Each row is a point on a tangle of strands that fork, close into loops and nearly touch. The rows are in no order.
Points whose rows are less than 7.64 apart are linked; no others are. Some points are linked to none.
z_563: +2.18, -0.79, -1.74, +0.79, +1.60, -1.61, +1.76, +5.05, -0.34, +1.50, +0.47, +1.50, +1.02, +3.74, -3.03, -3.60, +0.74, -4.38, +0.33, -3.44
z_670: -5.99, -2.57, -1.83, -2.66, +0.48, -0.05, -0.27, -1.40, +1.92, -0.37, +3.41, -1.93, +5.71, -3.59, -2.72, +0.42, -2.96, +0.97, -1.02, +1.65
z_693: -2.48, +3.23, +4.45, -1.98, -0.43, +1.73, +2.76, -3.27, -0.53, -0.27, -0.05, -1.69, -8.19, -2.55, -0.89, +0.05, +1.15, +3.11, -0.21, +0.04
z_665: -0.58, +3.34, +0.29, -1.73, +0.47, -2.09, -3.69, -1.10, -1.04, -2.17, +2.31, +1.28, +4.78, +1.75, +2.65, -3.02, -0.49, +0.38, +3.06, -0.62
z_381: +2.58, +3.83, +0.20, +2.26, +0.35, +2.21, -3.49, +0.45, -1.55, -0.35, -0.21, -0.86, -1.75, +1.72, -0.60, -2.34, +1.42, +3.97, +2.89, +0.86
z_603: +2.31, -0.47, -0.03, +3.32, +1.57, +0.70, +1.51, +1.59, -0.98, -0.01, -1.26, -2.13, +0.51, +6.38, -1.75, -3.36, +3.12, -2.49, -0.89, +3.95
z_403: -0.63, -1.30, +0.55, +0.15, +0.14, -4.68, +1.95, +2.26, -1.63, -1.40, +0.70, +0.49, +6.17, -0.15, +2.39, -0.82, -1.92, +1.53, -0.66, -1.29
z_516: -0.65, -2.19, +1.25, -5.32, -2.06, +0.57, +1.38, -1.75, +0.78, +1.42, -4.01, -2.71, -5.62, -4.10, +2.15, +1.81, +2.29, +2.22, -1.95, -3.63
z_28: +0.69, +3.77, +1.89, +3.23, +3.42, +3.23, +3.91, +2.20, -0.35, +2.89, +3.06, +0.14, -3.43, -1.28, -0.73, -1.48, -0.25, -1.07, -0.29, -1.09
z_596: +0.92, +0.16, -0.73, -1.35, +0.85, -0.18, +3.79, +1.05, -2.30, +1.83, -0.12, -0.64, -3.41, -1.56, +2.95, -1.38, +0.86, -0.98, +1.50, -2.42
z_474: +0.91, +1.51, -2.05, -1.99, +2.90, +3.79, -1.75, +1.42, +0.73, +3.32, +0.59, -0.34, -6.77, -1.75, -0.77, +1.10, +1.90, -2.96, +0.69, -2.66
z_825: +1.32, -2.19, -2.23, +0.68, -1.57, -2.99, +2.75, +3.92, -0.91, -1.23, -1.28, +1.27, +1.81, +3.29, -1.53, -1.88, -1.72, -2.31, +0.54, -1.74
z_130: +2.85, +3.81, -0.53, +3.27, +1.14, +1.97, -1.77, +2.39, +1.37, +0.90, +1.88, +0.25, -2.80, +2.59, -3.11, -2.03, +0.57, +1.96, +1.31, -1.39
z_577: +1.66, -3.46, +0.12, +4.02, -1.17, -1.09, +1.87, +2.19, +1.63, -1.70, -0.53, -0.05, +1.39, +2.20, -2.22, +0.42, +1.40, +0.62, -4.00, +4.37
z_789: +3.90, +2.63, +0.10, +0.71, -0.02, +0.25, -3.18, +1.20, -0.03, +0.07, +1.14, +2.75, -0.53, +2.00, +2.11, -1.76, +1.29, +4.54, +0.75, -0.49
z_438: -1.80, +0.82, +1.33, +1.17, +0.22, -0.18, +2.28, -2.97, -1.75, -1.22, -0.16, -2.44, +0.33, -1.85, +0.39, +0.35, -0.87, +1.94, -0.15, +2.84
z_58: +2.67, +0.33, -3.28, +0.36, +1.83, +0.02, +1.18, +2.84, +0.77, +2.13, +1.81, -0.10, -2.44, -1.45, +0.11, -0.19, -0.19, +0.06, +1.12, -3.54
z_910: -3.95, +2.08, +6.44, +0.01, -1.43, +1.81, +2.08, +1.99, +0.64, -1.88, -3.15, +1.61, +3.93, +0.94, -2.93, -0.14, -0.63, -3.67, +0.53, -0.19
z_330: -0.42, +2.66, +4.60, +0.19, -0.92, +0.09, +1.12, +5.64, +4.46, -0.08, +1.66, +6.14, +3.08, +0.00, -1.70, +0.76, +0.73, -0.07, +0.97, -4.06
z_290: +1.69, -0.46, +1.44, +2.31, +0.55, -2.88, +3.29, +3.73, +0.95, +0.26, +1.50, +2.73, +4.47, +3.06, -0.28, -1.21, -1.89, +1.94, -3.78, +1.52
z_426: -1.65, +0.17, +0.12, -0.62, -4.83, -0.74, -1.68, -1.62, +1.55, -0.56, -1.83, +0.64, +2.77, -1.63, -3.07, +1.83, -0.69, -0.74, +1.82, -3.93
z_861: +3.79, -1.60, -2.94, +0.60, -0.73, -2.29, -2.14, +3.60, +3.03, +0.80, +1.22, +3.27, +1.33, +0.89, +0.18, +2.64, +0.44, +0.59, -0.58, -4.72
z_200: +3.01, -0.26, -1.61, -0.20, +0.55, -2.55, -2.88, +4.05, +0.61, -0.63, +0.62, +4.12, +1.80, +2.58, +1.71, -1.56, +0.82, -0.54, +2.23, -4.28
z_139: +1.93, +0.36, +0.08, +2.01, +1.85, +0.31, +0.75, +1.27, +0.13, +1.69, -0.70, +1.38, -1.61, +4.37, -1.35, -0.63, +2.39, -2.13, +0.32, +3.11
z_542: -1.86, -1.77, -1.83, +1.30, -0.24, -1.25, -0.82, -6.63, -0.23, -2.42, +2.91, -3.81, -2.86, -0.95, -0.85, +1.67, +0.64, +1.79, -3.26, +4.35
z_63: -0.95, -6.18, -6.51, +0.15, +2.62, -0.55, -3.57, -5.43, -0.49, -0.70, +2.88, -3.62, -0.91, +2.61, -1.14, +1.96, +1.14, -0.95, -1.38, +2.98
z_525: -2.29, -5.10, -1.66, +0.61, +0.69, -1.64, +1.68, -3.40, -0.37, -2.26, -0.27, -3.92, +1.34, -2.39, -1.51, +4.10, +0.91, +0.28, -4.60, +3.43
z_611: +2.73, -2.69, -1.61, +1.12, -3.33, -0.68, -3.17, -0.55, -0.99, -2.08, +0.31, -1.03, +2.97, -0.08, +1.21, -0.02, -1.97, +1.16, -1.79, +1.57
z_970: +1.05, -1.71, -1.00, +2.32, -0.78, +0.45, +1.84, +1.57, -2.48, -4.12, -0.86, -3.61, -0.47, +2.49, -2.20, -2.23, +3.65, -2.10, -0.66, +4.30
z_79: +0.95, +2.00, +0.06, +3.05, +0.37, +0.67, -2.83, -2.76, -1.82, -1.30, -0.04, -1.53, -0.21, +1.40, -0.88, -0.28, -0.72, +5.97, +0.23, +1.57
z_766: +3.39, -2.59, -1.49, -1.81, -0.81, -0.95, -3.79, -2.12, +0.74, +0.11, -1.59, -0.13, -3.71, -1.03, +1.78, +4.14, -1.67, +2.54, -2.33, +1.41
z_604: +1.75, -1.34, +0.89, -2.21, -1.23, -0.71, +0.85, +1.51, +1.19, +1.45, -0.93, +2.70, +0.57, -3.48, +3.89, +1.64, -0.56, +1.59, -2.52, -0.69
z_82: -1.54, -0.41, +0.35, -3.21, +0.67, -2.20, -1.39, -0.43, -0.72, +1.10, -0.90, +1.08, +0.74, +0.40, +4.27, +1.50, +0.65, +3.02, +2.18, -3.74
z_885: -1.01, +1.64, +2.98, -2.75, +2.30, +2.20, +2.63, +1.09, -0.33, +4.04, -0.60, +0.58, -3.42, -3.31, +3.29, -0.93, -0.07, +0.51, +1.56, -3.68
z_742: -3.62, +2.80, +5.97, +0.46, -2.64, +4.00, +3.77, -0.10, -0.01, -0.42, -2.46, +0.14, +2.23, -1.79, -2.11, -2.66, -0.65, -2.07, -0.55, -0.53
z_370: -4.58, +1.68, +1.05, +2.36, +1.51, -1.11, -0.10, -3.73, +1.15, +1.11, +0.32, -0.43, +3.59, +0.10, -1.65, +1.26, -2.00, +0.97, +1.57, +0.47
z_222: -1.19, +2.46, +2.40, -1.60, +2.31, +2.67, +0.93, +1.66, +2.56, +1.71, +2.21, -0.38, -9.04, -1.97, -2.22, +2.70, +1.61, +5.01, -0.96, -1.70
z_813: +1.75, -0.81, -1.70, -1.24, +0.49, -3.12, -2.71, +1.58, +0.50, -2.76, -1.20, +1.14, +3.03, +3.82, +1.64, -0.84, +1.50, +0.65, +4.17, -1.99
z_667: +1.76, -4.04, -3.60, +0.56, -2.11, -2.48, -0.77, -1.33, -1.40, -2.37, -0.84, -2.34, +0.33, -1.03, +3.48, +0.44, -0.03, +2.53, -1.51, +0.43
z_67: -1.39, -0.10, -4.71, +0.52, +0.48, +0.59, -3.39, -4.30, -1.22, -4.08, +3.26, -6.05, +0.61, -1.71, +0.79, -1.12, -2.73, +2.42, +0.14, +1.31
z_489: +2.95, +3.85, +1.04, +2.30, +0.90, +4.32, +0.10, +2.40, -0.64, +2.18, +0.78, +1.04, -1.09, -0.27, +0.30, -3.67, -0.16, +0.17, +0.00, +3.10
z_2: -0.16, -1.41, +0.71, -5.14, +0.33, +1.06, -0.79, +1.90, +0.12, +1.46, -1.79, -0.60, -5.32, -2.91, +1.85, +2.72, +3.37, +2.92, -1.00, -4.55
z_558: +2.49, -1.09, +0.78, +3.35, -1.46, -1.30, +4.85, +3.07, +0.50, -0.96, +1.17, +0.82, +0.32, +1.04, -2.63, -1.42, -1.56, +0.92, -4.98, +1.18
z_240: +3.49, -1.35, -1.66, -2.14, -0.81, -0.35, -2.88, +1.48, +1.63, +3.29, -0.95, +1.46, -2.87, -2.91, +3.10, +3.98, +0.01, +1.98, -1.99, -1.88
z_30: -6.00, +2.32, +3.43, -0.64, -0.72, +2.38, -0.60, -0.21, -0.69, -2.13, -2.29, -0.34, +5.17, -0.25, -3.77, -0.91, -0.93, -2.63, -0.38, +3.04
z_439: -2.47, -0.43, +1.85, -1.65, +1.12, -1.18, +2.57, -3.08, -1.91, +2.58, -2.32, -0.57, -4.79, -0.11, +0.80, +2.20, +0.00, +3.19, -0.22, +3.47
z_720: +0.40, -2.55, -2.71, +0.81, -3.18, -1.84, -0.15, -3.86, +1.27, +0.51, -0.18, -0.60, -1.93, -2.42, -0.44, +3.08, -3.00, -1.74, +1.15, -2.18
z_265: -1.62, +2.78, +3.64, -0.16, +0.06, -0.07, +1.10, -0.33, +0.41, +1.61, +0.54, +4.15, +0.93, -0.64, +3.12, -1.03, -0.25, +1.80, +3.28, -3.63
z_837: +1.92, +0.51, +0.46, +1.85, -1.48, -3.12, -2.14, -1.46, +4.42, +0.15, +2.33, +4.95, +3.83, +1.62, +0.10, +2.97, -3.45, +1.52, -0.83, -1.99
z_157: +1.31, +2.17, -1.96, +0.45, +3.73, +2.45, +2.30, -1.37, -0.04, +3.37, +0.79, +0.41, -8.78, +1.62, -2.23, +2.49, +1.43, -2.21, -0.55, +2.16
z_64: -0.60, -0.97, -2.29, -0.99, -1.35, -0.34, +0.67, -3.73, +0.33, +1.52, -1.70, +0.00, -5.42, -2.82, +0.09, +2.70, -0.80, +0.27, +1.31, -2.16
z_839: -1.67, -1.22, +3.83, -2.75, -0.21, -0.57, +1.37, +0.99, -0.98, +0.52, -2.83, +0.73, +1.60, -2.74, +4.66, -0.14, +0.45, +3.34, -1.29, +0.55
z_486: +0.97, +0.54, -2.53, -0.73, +2.20, -2.59, -2.89, -0.84, -2.09, +0.54, -1.81, +0.54, +1.03, +3.17, +1.09, -0.78, +1.58, -0.09, +3.87, +0.06
z_419: +0.18, +3.20, +0.45, +1.96, +3.65, +3.22, +3.65, +1.36, -1.84, +2.46, +1.58, +0.48, -7.29, +0.51, -0.41, +0.44, +0.78, -0.74, +1.36, +1.21
z_598: -0.74, -1.49, +1.16, -1.14, -0.83, +2.49, +2.04, +2.10, +0.53, +1.44, -2.87, -0.32, -2.72, -3.94, -0.03, +2.10, +3.22, -2.08, -1.36, -0.68
z_744: -5.87, +0.74, -0.23, -1.67, +1.66, -0.51, -0.44, -3.67, -0.61, -0.82, +2.65, -1.46, +4.90, -0.92, -2.50, -0.27, -4.24, -0.63, +0.37, +0.61
z_308: -5.36, +1.83, +5.06, +1.58, -1.53, +4.63, +1.55, -4.29, +0.29, -1.66, -2.11, -2.36, +1.11, -2.55, -1.24, -1.23, -0.79, -0.96, -0.38, +0.61
z_979: -0.43, -0.40, +0.09, -0.01, -2.76, +0.46, +0.76, +0.43, -2.26, -3.44, -2.25, -3.77, +2.03, -0.18, +0.24, -1.88, +2.26, -0.49, -1.10, +4.01
z_293: -0.78, -4.07, -3.41, +0.99, +0.70, +0.51, -2.58, -6.05, +1.57, -2.32, +3.93, -4.08, +0.19, +0.63, -3.58, +1.23, -0.04, -0.22, -2.66, +3.09
z_341: -0.09, -3.66, -1.82, +2.72, +0.51, -0.60, +3.20, -2.40, +1.28, -1.48, -2.24, -1.04, +0.26, +1.12, -2.95, +2.92, +1.46, +0.49, -3.85, +4.66
z_173: -0.42, -0.30, +2.80, -2.38, -0.73, +2.66, +2.59, +2.36, +0.26, +1.63, -1.20, -2.06, -1.40, -5.33, +4.75, -2.77, +0.74, +0.85, +0.53, -5.77
z_80: +3.90, +4.49, +1.01, +0.68, +0.15, +6.06, -3.99, +3.32, +0.38, +1.43, +1.37, +2.54, -2.24, -0.70, -0.45, -1.53, +1.32, -0.53, +0.69, +1.01
z_377: +1.08, +2.15, +2.40, +0.08, +0.02, -1.63, -2.40, +2.04, +1.13, -1.01, +0.25, +4.92, +5.47, +4.05, -0.98, +0.44, +0.77, -2.99, +0.98, +2.14
z_880: -0.43, +1.74, +1.30, -1.32, -3.44, +1.05, -1.71, -0.43, +0.23, +0.04, -1.93, -0.11, +0.68, -2.68, +0.49, -0.50, -0.02, -0.05, +4.49, -5.38
z_417: -0.12, -2.10, -3.23, +0.37, +1.90, +0.10, +0.69, -2.76, -3.69, +0.33, +2.05, -2.68, +1.02, +3.99, -0.02, -2.37, -1.27, -4.88, +1.74, +4.92
z_897: +2.65, +3.43, +0.24, -2.38, +0.41, +3.68, -6.28, +1.07, +2.06, +1.60, +1.14, +3.26, -1.33, -0.23, +0.82, +1.09, +1.56, -0.29, +1.68, -0.75
z_267: +1.75, -3.82, -3.48, +1.22, -0.90, -4.53, +1.65, +0.89, -1.49, -0.92, +1.30, -1.14, +2.84, +4.92, -0.19, -2.55, -2.75, -1.36, +0.22, -0.97
z_843: +2.89, -3.57, -4.76, +1.16, -3.77, -0.21, +0.94, -0.35, -1.96, -2.50, +1.01, -2.54, -2.39, +0.21, +1.38, -1.36, +1.36, -4.61, -1.37, -0.33
z_894: -0.82, -0.53, +0.42, -2.34, +1.51, -4.14, +0.69, -3.22, -1.56, +0.92, -1.14, +2.05, -0.93, +0.10, +3.32, +1.98, -1.74, +2.48, +1.52, -0.66
z_356: +1.71, +1.60, -1.07, +3.11, +2.76, -0.52, +4.43, +3.96, -0.06, +2.40, -0.28, +0.60, -0.07, +3.30, -2.65, -2.15, +0.69, -2.22, +0.49, -0.17
z_453: -2.94, -0.14, -0.61, +0.58, -0.91, +0.23, -1.01, +0.70, +0.02, -2.38, -1.79, -1.75, +4.42, +0.24, -5.00, -0.95, +1.24, -2.74, +0.48, +2.65
z_208: -0.88, +0.74, +3.66, -1.34, +0.08, +4.34, +2.36, +1.07, -0.96, -0.20, -3.44, -0.65, -4.57, -2.85, +1.02, +1.09, +3.32, +0.71, -0.90, +1.93
z_162: -0.03, -3.38, -1.79, -0.34, -2.20, -4.36, -0.63, +3.42, -0.04, -1.70, -1.75, +0.38, +5.31, +2.88, -2.00, -0.14, -1.30, -3.81, -1.65, +0.36
z_820: +3.93, -0.14, -3.33, +1.38, -1.26, +1.12, +2.82, +0.73, -0.24, +1.92, +3.41, -0.49, -2.13, -1.05, -0.20, -2.02, -2.35, -2.51, +0.49, -2.26
z_633: -1.00, +2.22, +3.89, -2.86, +2.94, -0.39, +1.58, +2.38, -0.35, +2.33, -0.85, +2.32, -0.97, -0.55, +5.08, -1.29, +2.86, +1.71, +1.73, -4.18
z_936: -2.60, +0.40, +3.76, -0.11, -2.87, +4.13, +0.53, -3.41, -0.39, -2.23, -3.62, -2.65, -0.64, -2.75, -0.91, -1.49, +2.56, +0.97, -0.91, +0.86
z_94: +0.42, -1.06, -2.02, +1.34, +0.76, -1.69, +0.48, -2.04, -1.87, +1.84, +0.80, -0.66, +2.60, +1.62, +0.48, -2.40, -3.45, -3.02, +0.88, +3.23
z_560: -0.23, -0.91, +0.36, -2.49, +1.33, +1.17, -0.74, +3.86, +0.67, +2.07, -1.26, -1.66, -1.10, -4.32, +2.89, -0.66, +1.85, +3.20, -1.52, -4.44
z_944: -1.26, -3.56, -2.55, +0.93, -1.71, -2.39, +1.33, -1.26, -0.98, -2.22, -1.10, -3.23, +0.00, -1.84, +1.22, +3.13, -0.24, -1.67, -1.90, +0.94
z_3: -2.17, -1.62, -1.47, +2.24, +3.34, +2.11, -0.62, -3.30, -1.93, -0.62, +0.27, -2.53, +0.45, +5.03, -2.21, -1.11, +0.00, -5.00, +0.10, +6.08
z_585: +0.06, -1.98, -1.62, -0.35, -2.03, +0.54, +0.21, +0.63, -1.04, +0.59, -2.06, +0.09, -2.42, -0.33, -0.50, +1.52, +3.88, -3.54, -0.29, -1.12
z_812: +2.72, +0.02, -0.79, +1.89, -1.32, +3.32, -0.42, -0.14, +2.26, +0.63, +1.54, +0.70, -3.14, -2.00, -0.86, +1.35, -1.62, -0.51, -1.87, +1.14
z_571: -5.31, +1.48, +2.01, -1.79, +2.04, +0.44, -1.12, -0.62, +0.70, -0.64, +0.91, -0.45, +7.64, -0.37, -1.57, +0.01, -2.92, -1.68, -1.08, +2.99
z_118: -5.85, -0.19, +4.57, -1.09, +1.54, -4.24, +1.67, -0.78, -0.57, -1.67, -2.56, +2.36, +4.83, +1.88, +3.25, -1.52, +1.60, +1.66, +2.96, -3.55
z_92: -0.97, -0.03, +2.09, +0.66, -4.05, +2.60, +2.26, -0.03, -1.63, -2.44, -2.71, -3.45, +1.64, -2.82, -1.15, -2.16, +3.81, -2.90, -1.64, +1.44
z_999: +4.80, -0.36, -1.28, +2.01, -2.21, -1.46, -3.66, +0.74, +0.57, +0.13, +1.79, +1.07, +1.17, +1.52, +2.51, -1.21, -1.20, +3.61, -1.40, +1.82
z_513: +0.99, -1.20, +0.60, +0.65, +0.21, -3.00, +2.15, +1.57, -0.04, -0.34, +0.07, +1.25, +2.53, +2.86, +2.66, -0.58, +0.11, +1.45, -1.20, +1.99
z_759: +2.61, +1.65, -1.14, -0.77, +3.06, +4.42, -2.17, -0.84, +1.38, +3.13, -0.45, +1.55, -7.85, -0.12, -1.12, +2.84, +1.36, -2.77, +0.66, +1.48
z_505: +1.45, -1.44, -2.19, +1.32, -1.13, -4.60, +0.29, +1.48, -2.27, -2.46, +2.35, +1.14, +4.77, +2.27, +1.51, -3.79, -4.21, +0.54, -0.66, -1.96
z_219: -1.14, +1.78, +3.82, -2.33, -2.01, +3.49, -1.69, +1.43, +1.26, -0.30, -1.97, +1.50, +0.58, -2.67, +2.53, -1.72, +2.49, +0.30, +2.10, -4.37
z_319: -0.95, +1.09, -0.75, -2.42, +4.30, -3.92, -0.86, -3.06, -2.73, +0.98, -1.70, +1.96, -0.29, +2.58, +2.28, +1.82, +0.04, +1.80, +3.44, +2.47
z_628: +0.20, +2.04, +0.53, -0.12, +2.08, -0.51, +1.10, +4.98, +1.79, +1.88, +1.90, +1.85, +0.51, +0.21, +0.91, -0.85, +0.47, +1.34, +0.07, -3.82
z_375: -2.35, -1.49, -0.39, +2.34, +0.17, +0.16, -2.13, -2.04, +2.02, -0.11, +1.50, -1.09, +3.62, -0.16, -3.05, +2.68, -2.13, -0.31, -1.10, +1.32
z_472: -1.56, +3.05, +2.34, +0.78, -0.14, +0.29, +1.16, +5.32, +4.17, +1.60, +2.09, +2.43, +1.38, -1.65, -1.43, -0.66, -0.55, +0.85, +1.42, -7.04
z_468: +0.06, -1.63, +0.95, -0.75, -0.64, -2.72, +0.03, +3.67, +0.37, -1.71, -1.36, +2.94, +5.48, +3.27, -0.16, +1.43, +1.45, -3.30, +0.99, +0.99
z_784: +4.01, -1.44, -3.19, +1.88, -3.68, +1.34, +1.45, -0.18, -0.39, -1.27, +1.93, -2.86, -3.56, -1.00, -0.12, -2.00, +0.04, -1.20, -1.09, -2.39
z_988: +0.90, -2.39, -3.35, +0.48, -1.10, -1.13, +1.42, -1.15, -2.54, -2.09, -1.39, -2.82, -4.14, -1.15, +0.55, -0.51, +4.28, -2.67, +0.89, +0.10
z_260: +0.61, +2.53, +3.58, -1.50, +0.16, -1.33, -0.84, +4.89, +1.88, -0.48, +0.65, +6.98, +3.02, +2.08, +0.14, +1.19, +0.58, -2.40, +1.38, -1.07
z_343: +2.03, -0.04, -0.42, -3.51, +0.00, -0.50, -2.44, -4.00, -1.55, +0.67, -0.79, -0.86, -6.41, -1.20, +2.14, +2.13, -2.26, +3.76, -1.20, +4.07
z_546: +3.17, -0.69, -1.47, +1.78, -0.53, -1.37, -1.30, +0.43, +3.96, +1.73, +0.37, +3.75, +1.66, +0.92, +1.13, +3.21, -0.76, +4.14, +0.02, -1.78
z_445: -3.07, +0.62, +5.58, -1.67, -1.68, +4.28, -1.55, -1.06, +0.99, +0.18, -3.73, +0.64, +0.47, -1.24, +1.06, -0.87, +2.69, +0.48, -0.36, -0.17
z_407: +1.40, +2.02, -0.73, -4.65, +1.99, +2.63, -5.23, +1.04, +0.94, +3.05, +0.49, +0.46, -4.83, -2.27, +0.53, +0.77, +1.86, -0.12, +2.70, -3.42
z_608: -1.17, +0.46, +0.79, -1.27, +0.66, -0.12, -1.24, -6.61, -1.69, -0.80, +0.91, -2.85, -4.60, -1.41, -0.22, +2.24, -2.36, +2.69, -1.23, +5.30
z_881: -2.95, -4.29, -2.25, -1.23, +0.63, -1.05, -1.14, -1.31, +2.71, +0.05, +3.03, -1.10, +5.11, -0.88, -3.27, +3.31, -4.20, -1.12, -0.93, +2.44
z_174: -1.47, +2.72, +0.64, +2.45, -3.76, +2.21, -1.41, -2.96, +0.31, -2.22, +0.66, -0.23, +2.06, -1.15, -4.70, +0.13, -2.82, -2.60, +0.31, +2.08
z_946: +0.11, -0.78, -1.78, +1.19, -3.92, -1.28, +1.45, -1.66, +0.44, -0.72, -0.41, -1.12, +1.39, -1.75, -3.52, +1.30, -3.85, -1.52, -0.53, -2.48
z_286: -1.88, -0.21, -1.28, -0.49, +3.02, -1.55, -0.45, -2.48, -0.91, +1.19, +0.44, -0.61, +1.89, +0.70, +0.45, +1.80, -2.10, -2.72, +1.30, +4.57
z_834: -1.02, -2.76, -1.34, +1.09, +0.07, -3.03, +0.96, +0.77, -0.56, -2.29, -1.13, -2.43, +4.28, +2.37, -5.11, -1.40, -0.62, -3.78, -2.00, +1.26
z_947: +0.87, +3.76, +1.35, -1.82, +0.01, -1.97, +0.74, -0.27, -1.14, -0.36, +1.92, +3.84, +2.92, +1.28, +4.08, -1.96, -0.79, -0.12, +3.69, -2.25
z_830: +1.22, +5.32, +1.17, +0.78, +3.08, +2.26, +1.42, +3.68, -1.90, +2.53, +2.35, +1.11, -2.57, -0.73, +2.52, -3.40, -0.54, +0.57, +1.46, -0.47
z_770: -0.08, +0.20, -2.90, +1.06, +2.21, -1.27, -3.72, -4.36, -0.60, -1.93, +2.46, -2.62, -0.65, +1.16, +0.41, -0.36, -3.42, +5.19, -0.17, +2.18

A tip is a point with one link. Name the tips that can be reached along the links from each point below, in the order of the rows.
z_293: z_63, z_839
z_319: z_82, z_837
z_417: z_3, z_286

A piece is two or more points that can be reached from each other along the links. Count, over all rows, the pieces, the separate loops (a circle has one, a figure eight two, a Y none), the forks (points with three links) and the tips (points with one).
pieces: 5
loops: 3
forks: 8
tips: 12
